Each row is a point on a landscape with many valleys, with its height.
A ball rolls from a point to the lowest of its 2 nearest points, and stops where none of them is lower. Distance is the straight distance between rows; heights are no part of it.
tevo height 774: 76,109,57,84,122,47,79,100,95,101,109,65,26,69,100,110,125,107,102,129
fovi height 346: 151,107,126,113,88,78,121,98,103,74,173,87,123,90,100,67,97,63,48,93
Nin height 34: 108,148,143,111,63,122,108,104,87,101,90,137,148,91,94,112,140,107,80,64
mezan height 278: 90,115,98,82,95,102,97,83,111,105,9,115,46,114,119,122,122,104,93,77
siba height 267: 87,91,53,75,115,134,85,136,101,126,80,88,102,87,74,126,82,82,154,90
lediz height 632: 37,90,46,102,124,75,101,95,68,119,117,85,61,124,139,140,87,108,108,89
Kobim height 471: 84,78,90,115,77,103,101,102,119,107,146,106,157,94,91,82,49,147,142,138
Gafad height 562: 47,65,95,71,133,130,113,115,90,108,103,97,86,146,102,125,60,68,133,101
sunen height 306: 106,122,100,62,72,119,90,102,129,117,50,118,93,81,54,117,114,114,112,106
pem height 376: 119,85,83,119,79,82,81,108,118,100,137,91,143,36,77,71,102,152,103,136
nopi height 728: 119,111,104,76,109,100,86,102,89,93,107,85,77,55,58,64,140,77,75,139
Lozaz height 235: 85,114,75,74,103,90,90,89,118,129,20,96,42,114,99,149,116,76,122,65
sapap height 530: 115,100,118,141,67,122,119,64,88,95,128,108,141,136,72,113,79,138,103,84
Rupe height 527: 119,63,110,94,109,79,114,99,120,93,115,130,158,94,137,74,76,106,66,122
mizim height 207: 128,127,148,110,103,124,131,122,97,76,86,138,156,144,152,115,95,103,69,86
difu height 448: 75,88,112,101,67,112,108,86,98,113,130,132,160,113,87,103,63,143,117,126
zizoz height 332: 65,100,83,88,109,75,97,89,89,109,68,111,39,130,123,135,107,126,91,101
futof height 531: 70,71,110,81,112,147,112,103,103,109,60,115,97,136,93,136,73,76,135,85
zasi height 513: 96,74,72,94,115,116,86,119,103,115,100,88,93,82,82,90,75,114,139,134
dilad height 740: 133,100,88,115,94,89,97,88,80,89,106,98,92,61,73,60,136,85,73,124
gorut height 493: 96,49,87,113,118,50,118,81,113,87,115,116,113,119,136,75,64,131,67,112
vog height 777: 104,74,91,84,122,39,96,96,109,100,81,125,94,90,150,94,106,123,38,105
panam height 761: 59,113,45,71,114,59,80,125,103,99,131,33,30,73,112,117,104,95,125,125
kupif height 469: 90,115,113,91,107,111,106,100,103,79,163,42,64,119,86,53,55,52,129,118
basa height 701: 121,65,58,150,99,81,99,90,96,118,87,120,111,68,80,81,99,123,103,117
zanem height 485: 80,114,119,90,103,150,108,85,88,80,69,115,81,118,65,120,114,62,110,86
patu height 771: 109,99,111,84,124,48,93,109,144,88,130,93,91,57,139,23,80,101,71,125
nudib height 754: 99,97,91,75,123,34,87,106,124,100,117,79,70,70,131,48,111,118,76,139
mas height 359: 111,121,122,78,72,74,78,143,112,129,102,157,165,66,114,117,122,124,73,112
pil height 619: 58,76,80,64,127,129,102,149,115,103,117,66,97,104,101,105,52,81,165,121
zonu height 144: 85,142,144,81,60,117,84,109,93,110,104,128,119,79,52,106,139,112,100,100
pogom height 702: 109,106,85,82,101,131,74,123,110,97,112,59,93,48,39,99,114,88,142,125
Zefa height 419: 82,104,145,72,66,123,117,109,98,105,124,132,159,124,93,101,77,117,102,112
Gotof height 391: 71,78,118,100,117,129,115,71,78,85,74,109,74,147,109,106,98,91,89,102
naru height 330: 89,81,128,101,116,107,137,74,84,70,94,113,100,159,145,104,83,104,72,93
temef height 236: 126,124,100,58,81,97,97,124,122,122,32,133,98,96,97,96,128,97,73,108
Mur height 430: 77,93,129,78,119,127,113,78,82,84,102,84,61,127,98,102,98,69,97,113
Nive height 501: 109,119,117,145,66,120,131,83,114,96,50,156,154,110,134,99,93,135,96,57
Vutez height 519: 102,148,143,146,52,114,120,75,98,118,78,137,166,102,126,108,106,145,96,43
Nek height 548: 131,113,149,117,62,116,136,89,90,81,133,106,147,136,99,126,87,128,87,78
Zemam height 155: 127,115,144,114,96,109,107,134,104,99,113,150,172,116,148,133,93,95,56,90
Lon height 350: 136,106,106,160,80,139,129,57,79,80,90,89,79,142,83,125,100,87,113,59
tun height 94: 115,157,146,118,82,129,117,117,110,103,49,148,136,95,134,109,128,107,83,55
lele height 520: 66,110,99,93,130,82,108,85,102,82,152,51,51,131,113,65,64,66,124,112
deru height 250: 147,105,130,138,91,73,91,113,109,90,148,119,179,101,135,124,97,99,49,68
Beg height 508: 74,89,110,79,109,145,95,91,113,103,40,117,70,123,73,148,101,60,123,59
fonak height 412: 111,79,111,113,111,106,125,80,96,80,155,53,68,139,84,66,64,74,105,123
munab height 765: 126,77,101,104,130,47,99,90,102,83,101,113,109,78,138,76,121,94,38,93
todu height 300: 157,88,133,120,95,73,107,113,99,83,156,101,148,107,120,92,92,77,38,87
genu height 666: 89,114,84,117,92,129,73,127,115,87,154,49,111,61,77,72,89,99,164,126
begos height 748: 49,116,48,49,131,74,92,130,97,96,138,27,53,75,126,112,97,77,134,88
Bopo height 566: 106,99,129,93,69,70,97,110,116,104,164,131,186,97,116,94,77,125,85,103
mef height 310: 120,105,112,125,82,124,107,74,77,82,142,88,96,101,52,91,105,81,86,114
revet height 273: 140,134,104,123,85,94,99,81,111,97,21,123,83,69,111,84,139,86,67,70
fusof height 147: 114,139,134,102,107,120,116,100,104,87,29,139,99,114,143,103,132,102,68,62
domek height 382: 62,98,77,94,121,47,107,82,92,97,105,106,54,106,119,117,119,129,67,120
tani height 504: 99,99,127,111,68,133,102,87,87,97,145,89,128,122,59,119,86,108,118,95
kesa height 739: 105,87,85,58,121,51,87,108,120,105,81,70,62,80,107,75,111,124,94,146
giruk height 335: 144,106,98,87,93,68,77,137,120,125,75,152,152,72,124,107,121,107,56,108
ros height 752: 140,83,89,125,101,61,92,88,86,99,105,109,111,69,98,69,124,96,44,102
Zagur height 270: 93,94,54,68,111,98,89,115,125,145,24,92,73,126,84,152,100,77,138,72
sute height 198: 67,115,142,68,69,117,72,89,82,124,108,109,131,87,46,107,138,125,132,83
Nok height 830: 91,113,116,67,110,105,87,116,109,84,126,54,56,68,79,46,93,71,120,147
kemol height 713: 131,76,47,111,107,59,86,102,101,127,59,103,81,69,87,83,120,132,98,121
toze height 257: 116,102,117,127,90,129,109,68,71,85,91,101,79,115,76,101,129,79,78,104
defil height 309: 130,99,102,98,91,86,101,111,109,103,76,148,127,83,124,89,113,115,54,106
dar height 480: 104,101,114,133,113,102,133,83,112,98,38,155,126,110,153,93,103,130,81,69
mip height 549: 113,92,109,88,90,75,100,128,134,102,148,128,180,77,135,80,69,103,66,111
pufa height 205: 134,111,146,135,105,91,79,133,123,89,132,136,189,109,154,155,82,104,69,72
Lub height 385: 92,119,129,73,76,113,101,132,108,116,105,147,157,90,112,101,106,114,81,119
lilob height 538: 96,116,145,121,51,85,107,77,91,114,111,139,168,122,117,114,113,158,108,48
runi height 732: 65,97,53,72,146,93,89,126,88,94,145,25,65,89,141,77,85,70,141,86
Mulad height 451: 86,110,129,97,58,140,111,89,96,97,83,130,136,130,83,121,95,117,103,96
Famip height 196: 111,133,123,70,81,116,113,112,114,118,13,136,100,113,132,113,123,104,65,91
bogab height 688: 113,82,47,141,101,108,84,81,84,128,73,112,89,94,71,100,107,95,112,98
zam height 591: 34,77,90,57,144,109,91,120,100,116,107,71,64,120,119,114,61,77,144,105
tamet height 244: 139,130,110,105,91,89,91,108,103,108,56,129,81,79,103,89,158,75,51,86
Zagol height 675: 105,80,32,145,117,102,90,98,65,136,96,97,95,105,94,105,98,85,131,78
suv height 726: 118,87,49,82,125,38,74,102,121,119,60,73,64,87,99,94,113,135,103,138
kis height 461: 84,102,137,73,108,136,108,96,93,76,100,99,74,111,62,98,115,49,93,110
bomip height 522: 148,84,128,126,79,105,139,85,88,74,129,98,126,136,111,104,78,112,73,82
zumos height 790: 95,109,107,89,119,53,92,95,136,76,149,88,86,92,129,8,58,99,103,126
Zafet height 398: 87,69,96,122,124,60,115,64,79,74,83,113,81,122,145,99,112,138,64,96
Tif height 422: 83,61,69,100,124,57,100,86,91,111,97,85,63,97,124,93,105,128,85,122
nonad height 427: 85,90,92,111,104,145,104,105,86,96,109,97,95,116,56,149,96,41,141,54
peset height 360: 114,95,97,128,95,118,113,88,82,90,154,63,74,124,56,97,80,64,115,110
budog height 843: 86,92,93,74,126,113,84,114,106,95,113,55,57,84,73,79,112,56,126,131
kivu height 248: 78,107,108,96,72,97,78,93,88,129,123,103,129,72,53,110,124,142,139,91
vari height 315: 53,100,66,59,125,84,82,100,89,103,78,76,22,106,91,163,127,58,125,84
Bona height 204: 124,121,123,107,102,105,115,88,85,83,74,124,96,90,93,90,136,78,56,93
resa height 308: 134,117,129,143,85,127,133,61,78,64,101,98,94,138,91,100,113,84,83,72
Zukog height 447: 92,100,107,120,127,88,128,67,87,75,56,134,88,126,167,105,111,137,72,64
Nuraz height 389: 98,112,96,141,89,146,115,70,90,92,76,89,90,129,74,136,87,55,134,49
reti height 361: 139,106,124,136,77,92,122,87,97,80,163,66,97,107,69,65,96,83,77,111
kubo height 280: 60,116,70,66,116,74,89,92,106,108,59,85,25,122,97,168,116,100,110,87
Ferig height 340: 108,99,73,121,81,106,72,123,109,100,123,67,111,38,67,81,111,146,138,137
Bel height 489: 134,68,98,141,93,93,117,67,79,85,111,109,115,116,102,84,92,100,67,105
salus height 347: 113,67,76,149,115,81,107,56,80,97,57,123,81,112,123,100,113,122,72,77
lagu height 854: 88,88,86,94,119,122,86,99,86,99,99,79,79,90,60,110,103,58,127,109
zusa height 307: 119,103,95,131,101,96,101,57,97,100,38,124,69,96,121,90,125,105,80,73
pum height 642: 69,89,87,78,99,138,75,141,129,99,126,58,104,80,102,81,54,113,170,130
ler height 277: 134,111,112,115,107,80,96,120,99,99,55,140,111,79,140,93,138,89,42,74
tufaz height 561: 42,95,85,83,128,74,108,92,90,89,158,59,43,133,125,101,62,85,104,110
Foluk height 714: 120,114,88,72,94,117,83,111,102,103,88,84,75,53,31,92,132,89,110,132
Tanef height 460: 109,49,86,120,114,78,101,77,90,102,106,99,101,103,116,73,88,116,75,116
befe height 655: 76,73,34,121,133,89,98,87,63,117,114,81,73,111,128,117,95,96,117,80
nusib height 478: 99,99,134,100,73,151,122,84,94,94,112,111,118,140,62,110,66,99,109,111
Bosi height 708: 88,89,64,111,131,114,104,117,87,105,144,38,81,95,120,82,63,76,147,111
Rukas height 271: 117,105,101,63,87,108,87,103,108,107,52,113,77,88,74,88,133,96,81,119
boru height 296: 94,110,85,104,81,111,51,111,97,122,114,90,114,51,40,101,130,143,140,112
Sined height 87: 101,159,141,80,56,121,92,127,113,115,67,140,131,80,82,119,137,101,82,75
Nuli height 266: 109,113,140,105,109,131,137,87,85,73,64,132,114,146,143,100,83,111,74,85
noran height 687: 103,100,82,134,106,120,91,115,92,100,155,42,99,88,80,65,56,78,150,113
femu height 311: 91,98,86,72,91,135,75,119,114,118,68,106,109,82,47,129,89,105,138,112
Zug height 684: 96,104,79,92,89,139,54,152,118,98,130,38,91,48,80,106,102,96,166,113
voto height 351: 92,91,65,56,139,82,80,113,103,108,78,69,40,85,80,138,128,74,126,102
zipe height 599: 46,74,82,101,130,93,118,85,79,97,125,71,62,158,130,123,64,96,113,98
par height 584: 119,104,140,117,58,75,113,96,91,103,161,107,179,103,91,97,104,126,78,100
kabab height 809: 103,110,108,97,110,85,98,96,128,69,148,62,71,94,104,11,71,85,126,130
Feri height 491: 80,75,77,112,96,122,99,113,101,117,124,103,125,87,88,97,67,137,145,133
zezes height 220: 104,103,44,69,113,107,83,143,131,140,59,84,93,95,70,139,95,79,161,74

For each start below, name the point where the ball stops.
zam | Zemam
munab | genu
nudib | mef
pem | Nin
sunen | Nin
befe | mef
